Points on a hilly landscape, in no order, each with its height.
A ball rolls from a point to the lowest of its 2 nearest points, and stops where none of them is lower. Distance is the straight distance between rows; heights are no part of it.
q_129: [146 114 138 128 181 115 154 156 116 137 115 157 111 190  84 128 152  80
 104 157  94]  height 6.07
q_752: [ 98 149  90 139 177 165  94 166 156  89 214 117 155 124 128 104  94  78
 149 121  62]  height 5.23
q_933: [195 121 142 144  89 142 124 148 120 125  99 120 146 108 150  96 172  92
  54 119 136]  height 8.06
q_242: [137 118  73 120 100 179 120 190 139 148 139 160 179 112 166  94 145 151
 142 156  98]  height 7.30
q_352: [115  70 125 150 109 145 170 120 137 145 136 140  65 114 123 126 127 132
 127 142 144]  height 4.10
q_497: [139 182 131 188 117 143 138 120 138  96 102 123 141 114 118 141 128 100
  63  99 116]  height 4.54
q_799: [117 160  85 112 131 115 127 158 137 167 150 100 134  86 119 110  71 120
 181 174 134]  height 3.02
q_621: [101 137  65 136 161 157 105 147 185  87 134 137 138 156 156 132 117 144
 201  85  81]  height 2.29
q_112: [143 126 127 112 160 184  99 105 171 133 146 111 114 127 164 134 132 178
 143 112 159]  height 7.35
q_377: [100 153  48 132 165 151  71 150 143  90 158 107 133 149 169  89 104 135
 165 117 105]  height 3.39
q_372: [ 87 101 107 146 189 146 116 129 178 161 127 138 111 142 153  75 136 134
 180 151 144]  height 1.50
q_51: [163 127 140 116 125 123 101  60 118 169  95 121  93 212 115 107 147 127
 189  98 122]  height 4.62
q_194: [166 199  96 134 107  97 134 129 105 151 131 111 147  71 128 115  86 125
 148 135 131]  height 2.32
q_502: [196 137 158 149 102 108 169 129 102  82 114 145 111 174 139 151 128 113
 117  71 127]  height 2.70
q_930: [101 145 113 143 157 128 137 188 166 124 110 141 187 107 168 101 122  92
  98 157 101]  height 2.44
q_121: [ 75  66 126 110 106 163 116 105 132 156 109 121  97 144 109 102 133 125
 114 161 128]  height 3.68
q_378: [149 112 111 101 141 133 103 106  99 108 150  88 112 109 177 152 117 167
  76 162 145]  height 8.73
q_566: [ 88 114  33 133  96 135 109 175 135 144 129 154 172 139 144  93 117 130
 126 164  81]  height 7.08
q_686: [169 110 122 145 126 150  98 122 139  97 124 100 115  79 176 129 162 106
  62 100 120]  height 8.33
q_515: [123 133 112 134 145 163 121  70  98 134 164 150 143 141  93 114 158 161
 159 129 123]  height 5.12
q_705: [140 129 129  97 153 123 130 141 129 160 111 131  52 206  75 130 111  78
 132 149 108]  height 5.58
q_472: [102 162 135 121 203 137 107 127 162  99 145 110 114  86 136 133 132 134
 165 132 142]  height 6.78
q_428: [ 93  95  73 136 138 136 123 221 139 122 122 135 144 106 202  96 134 111
  77 176  85]  height 1.75
q_756: [107 148 131 127 143 205 110 131 176 161 123 138 138 160 163 107 115 148
 128 119 153]  height 7.77
q_873: [115 109 163 128  97 122 160 139 115 177 134 113  93 154 140  94  78  92
 145 140 137]  height 4.02
q_559: [206 120  92 122 121  69 127 112 100 100 139 117 113  85 113 167 140 166
 126 153 180]  height 1.73
q_457: [114 169 126 151 123 149  98 115 139 123 122  90 122 123 103 145 121  86
  58 140  84]  height 5.17
q_720: [ 49 116  95 138 178 113 132 172 151 126 142 125 138 146 174  76 122 147
 176 171 124]  height 2.22
q_993: [168 114 203  82  99 127 121 156 122 113 109  79 130 140 135 169 110 130
  71 122 170]  height 4.88
q_146: [ 24 124 122 148 141 112 170 195 132 110 144 157 172 137 179  92  96 143
 147 144 137]  height 2.72
q_38: [ 85 153 169 183 108 122 156  67 115 127 130 126 148 148  98 158 122 127
 131  95  83]  height 2.30
q_54: [202 159 140 138 125 127 113 164 131 151 115 117 144 136 127  99 146  88
  88 147 104]  height 7.80
q_746: [ 96 154 124 105 131 184  65 130 124 146 149  89 131 146 121 101 107  88
  74 168 100]  height 5.73
q_397: [157 143 148 145  62 113 164 137 116 129 105 139 114 171 129 150 102 107
 135  53  76]  height 1.48
q_524: [124 112 223 108 138 109 100  96 145  86 140  66 165  74 132 122 155 120
 112 102 181]  height 3.31
q_412: [ 99 148 124 101 219  96 101 119 160 122  95  87 128 137 128 146 122 138
 179 149 121]  height 7.26
q_154: [124  99 150 151  82 125 112  52 140 146 152 113 124 103 129 138 138 164
 146 104 184]  height 3.97
q_689: [235 135 125 132 101 105  99  96 115 100 130 106 119 140 117 150 124 157
 101 123 167]  height 2.09
q_786: [ 65 123 112 118 120 177 126 132 125 154 123 173 166 153  91 112 141 122
  89 168  89]  height 2.62
q_315: [111 141 194 179  69 108 131  64  95 103 146 121 137 120  78 147 134 149
 145  96 128]  height 1.59
q_488: [138 107 175 163  71  66 152  93 100 117 115 137 113 129 124 173 119 156
 131 117 132]  height 1.08
q_243: [192 177 140 140 119 135 120 171 177 138 120 126 146  92 120 148 126 117
  96 153 119]  height 7.52
q_611: [158 117 126 158 105  47 173 129  92  83 117 119 145  89 114 125 144  82
 155  99  88]  height 0.14
q_83: [178  99  57 108 134 129 111 120  99  94 152  95  99  89 193 125 135 128
  87 115 127]  height 8.64
q_451: [110 133  95 170 177 135 152  62 126 127 160 148 130 136 143  96 142 164
 191 114 144]  height 5.53
q_228: [110 111 147 179 130 143 170  71 135 103 143 170  98 174 102 158 146 127
 155  76  84]  height 3.32
q_889: [ 81 170 134 138 143 165 133 161 192 167 111 178 147 164 131 148 112 126
 134 134 115]  height 8.18
q_865: [ 88  87 123 122 106 141 119  94 124 170 136  77  87  87  97  85 115 106
 129 141 151]  height 4.05
q_838: [182 146 103 109 145  97 106  90 109 152  81  89 110 169 122 103 122 121
 161 140 128]  height 5.05
q_808: [151  99 205  80 102 104 137 122 146 115 144 100 119 142 153 163 107 138
 109 100 217]  height 5.31
q_23: [104 146 140  96 149 119 106 146 168 149  76 113 156 135 106 175 126 149
 160 149  98]  height 7.64
q_533: [117  81 122 155 100 117 151  47 116 108 110 146  93 149 108 155 153 151
 155  82 117]  height 3.95
q_667: [133 131 163  83 108  97 117  83  87 133 126 122 148 141 107 138 136 154
  76 107 224]  height 5.91
q_430: [171 113 109 137  76  47 145  92  98 113 108 107 132  86 114 176 113 170
 130 121 157]  height 1.46
q_266: [120 121 200  87 171 138 130  98 146 103 142  66 136 118 142 105 116 121
 138  99 191]  height 2.57
q_489: [116 105  77 121 138 160 128 133 150 140 159 123  67 108 131 123 108 155
 128 172 163]  height 3.93
q_31: [133 138 185 163 129  76 143 133 118 106 108 130 159  78 106 136 156 118
 100 127 135]  height 7.95
q_20: [111 101 159 117 135 176 144 135 153 130 147 148 123 147 146 152 128 183
 185 120 132]  height 6.93
q_44: [145 155 132 181 108 102 150 120 142 151  91 148 134 160 116 118 116  79
  95 116 103]  height 3.86
q_869: [127 115 175 145  80  82 186 122 115 131 110 165 127 140 148 179 122 135
 149  95  74]  height 0.49
q_431: [204 138 114 105 167 102 126 121 142 134  83 120  97 174 140 163 138 154
 153 126 143]  height 5.49
q_729: [121 159 129 153  78 115 146 135 123 188 118 191 118 146  76 127 113  80
 115 123 124]  height 3.43
q_542: [ 71 133  96 179 183 112 143  71 126 127 131 115 122 134 131 111 104 127
 182 117 104]  height 5.98
q_276: [164  99 189 136 116 123 159 154 119 143 168 122  58 152 118 136  98  88
 122 140 148]  height 4.61
q_738: [151 152 132  87 164 114 120 138  81 103 122 103 150 117 146 175 119 161
  92 177 106]  height 8.48
q_406: [149 205 108 106 115 166 104 175 135 143  99 135 164 118 125 148 116 139
  85 132 134]  height 7.15
q_801: [184  42 159  90 156  83 143 116 142 150 119 142  76 182 144 142 148 131
 145 121 179]  height 6.06
q_470: [ 70 148  55 158 169 131 137 169 166  97 136 154 159  99 160 120 113 126
 173 104 109]  height 1.09
q_188: [134 141  69  62 131 177  61 163  82 136 135 158 130 124 109 120 171 128
  67 160 104]  height 6.50
q_423: [169 143 169  90 123 158 118 142 111 106 127  79 155 120 158 138 116 134
 111 108 136]  height 4.20
q_124: [ 94 118 181 108 172 151  89  60 143 149 128  66 123 123 134 110 139 142
 171 120 154]  height 1.51
q_554: [ 68 179  47 145 139 117 120 123 127 110  93 162 140 157 113 127  90 131
 117 140 116]  height 6.66
q_919: [149 151  82  91 113 139 126 164  74  91 135 122 186  93 148 102 135 124
 130 114  88]  height 2.39
q_836: [135  70 189 119 137 118 172 133 137 151 136 173 102 146 150 156 154 176
 148 141 145]  height 6.52
q_633: [138 170 150 157 121  95 126 118 115 109  81 164 157 108 102 135 167 125
 120  88 171]  height 7.78
q_969: [121 101  91 102 111 133  98 149 130 169 134  96  86 104 104 130 102 141
 167 191 111]  height 3.54
q_222: [107  96 193 110  62  95 130  93  92 155 139 134 113 104  93 133 128 144
  99 117 207]  height 5.75
q_618: [106 143  97 139 137 156 119 163 143 108 172  97 148 163 162  70  82 100
 180 118  90]  height 4.31
q_886: [114  99 170 154 100 103 118  79 159 107 164  84 144  40 135 122 155 146
 132 103 190]  height 3.72
q_365: [164  79 109  97 137  82 148 115 123 139 104 153  66 181 114 173 144 166
 156 142 151]  height 5.83
q_975: [143 123 179 146  78 157 130 150 146 155 148 155 123 134  85 172 126 139
 116 153  88]  height 4.35
q_271: [159 119  97 123 122 109 143 135  87 100 117  96 163  95 119 107 156  90
 125 127  67]  height 1.29
q_163: [ 75 128  64 159 124 136 168 140 137  91 124 164 145  72 160 151 119 157
 148 116  99]  height 0.17
q_790: [158 127 161 107 101 149 147 149  97 106 125 123 196  74 153 120 156 139
 120 120 116]  height 3.33
q_300: [ 98 167 104 138 181 190 113 140 145 103 191 134 125 103 158 126 137 114
 155 129 111]  height 6.11
q_767: [176 106 176 116 130 106 154 144 126 161 142 135  51 206 117 129 100  89
 159 135  99]  height 5.11
q_218: [ 95 166  72 158 176  97 133  99 116 144 115 149 137 162 106 127 103 124
 162 160  91]  height 6.38
q_180: [119 131 124 141 145 132 150 172 137 148 112 105 129 138 163  93  85 113
 115 167 140]  height 3.28
q_518: [145 142 156 121 182 137 141 179 151 116 130 162 141 128  94 129 160  73
 136 123 119]  height 6.61
q_349: [138  75 104 133  77 100 151  66 115 130 115 125  94 145 144 138 132 163
 128  90 178]  height 4.23
q_27: [152 148 126 190 111  58 149  88 132 104 103 127 154  93 134 135 145 108
 180  80  99]  height 0.99
q_331: [161 144 119 122 156 143 128 181 167  95 100 182 149 127  92 162 171  96
 157  75 110]  height 7.09
q_145: [117 110 169 119 119 170 126 156 132 126 151 110 104 118 120 147 114 137
  88 158  88]  height 3.80
q_519: [161 132 106  99 140 145  74 143 117 167 145  74  83  97 157  86 108 128
  95 195 141]  height 4.80
q_956: [164 122 177 116  88 113 139 116  97 104 123 131 148 151 125 157 126 141
  36 123 196]  height 6.12
q_382: [141 147 111  85 133 156  89 118  81 130 135 109 128 146 130  99 135 121
  77 152 111]  height 6.16
q_800: [ 97 100 128 102 177 144 100  96 162 140 130  89  78 128 114  92 135 118
 190 122 142]  height 0.47
q_8: [159  90 212 118  55  72 114 131 111 124 132 125  99 121 120 147 117 122
 123 113 203]  height 5.61
q_681: [143 182 120 166 121  80 140 106 115 150 124 129 188  76 117 120 134 135
 155 122 112]  height 1.72
q_986: [144 181 103 131 137 138 136 152 119  91 100 189 177 108  90 124 177 104
 122  70 124]  height 7.50
q_792: [119  53 169  83 147  87 158 122 135 154 148 174  89 140 132 148 133 154
 152 138 205]  height 6.29
q_577: [135 143 115  78 121 163  62 143 167 141  94 123 158 121 118 154 159 150
 128 115  98]  height 7.94
q_52: [122 114 163 140 115 154 135 113 120 155 173 175 109 128  56 133 161 135
 149 136 114]  height 4.75
q_316: [ 75 101 148 141 138 157 167 131 120 143 134 149 134 154 123 133 126 115
  64 173 104]  height 3.11
q_777: [202 167 152 163 126 117 138 121 114 118 137 138 109 184 129 153 118 141
  94 136 145]  height 2.69
q_46: [ 76 162  62 103 123 126  93 168 119 142 105 151 179 172 119  98 107 149
 147 141 117]  height 6.90
q_500: [135 111 143 107 122 146 121 128 132 153 152  82 101  74 144  87 122 123
  94 151 189]  height 4.43
q_357: [134  77 146 127 124  88 113  44 114 141  92 132  74 195  93 136 153 146
 146  89 133]  height 4.27
q_164: [158 172 104  86 131 186  79 175 123 121 150 157 153  92 114 139 175 137
  84 135 135]  height 6.77
q_531: [ 93 137 121 113  56 171 131 147 110 179 117 173 157 138  82 111 118  94
 110 118 106]  height 3.07
q_207: [ 15 111 111 145 130 134 156 155 110 121 150 154 152  97 134  92 113 112
 119 136 144]  height 3.01
q_723: [139 138 157 111 149  90 148 114  86  91 104 112 166 106 116 161 155 158
 124 147  99]  height 8.20
q_404: [ 75 129 115 163 131 138 188 145 128 117 143 167 122  89 119 117 113  87
 129  89 149]  height 3.46
q_900: [ 72  95  64 122 136 156 149 189 116  89 131 140 121  90 185 121 127 149
 113 138 106]  height 1.03

For each start below, name the point where the ball stops.
q_300 | q_163
q_667 | q_611
q_83 | q_786
q_188 | q_786
q_956 | q_611
q_566 | q_786
q_738 | q_163
q_836 | q_869
q_129 | q_163
q_357 | q_869
q_349 | q_869

Call two points neighbours if one is among the 2 nearest of the other. Go from one point of each pair to the other, from neighbour to neighbour, staying as low as possible. Name the highest point that can't be avoided.
q_869 / q_163 | q_349
q_611 / q_121 | q_352
q_800 / q_163 | q_404
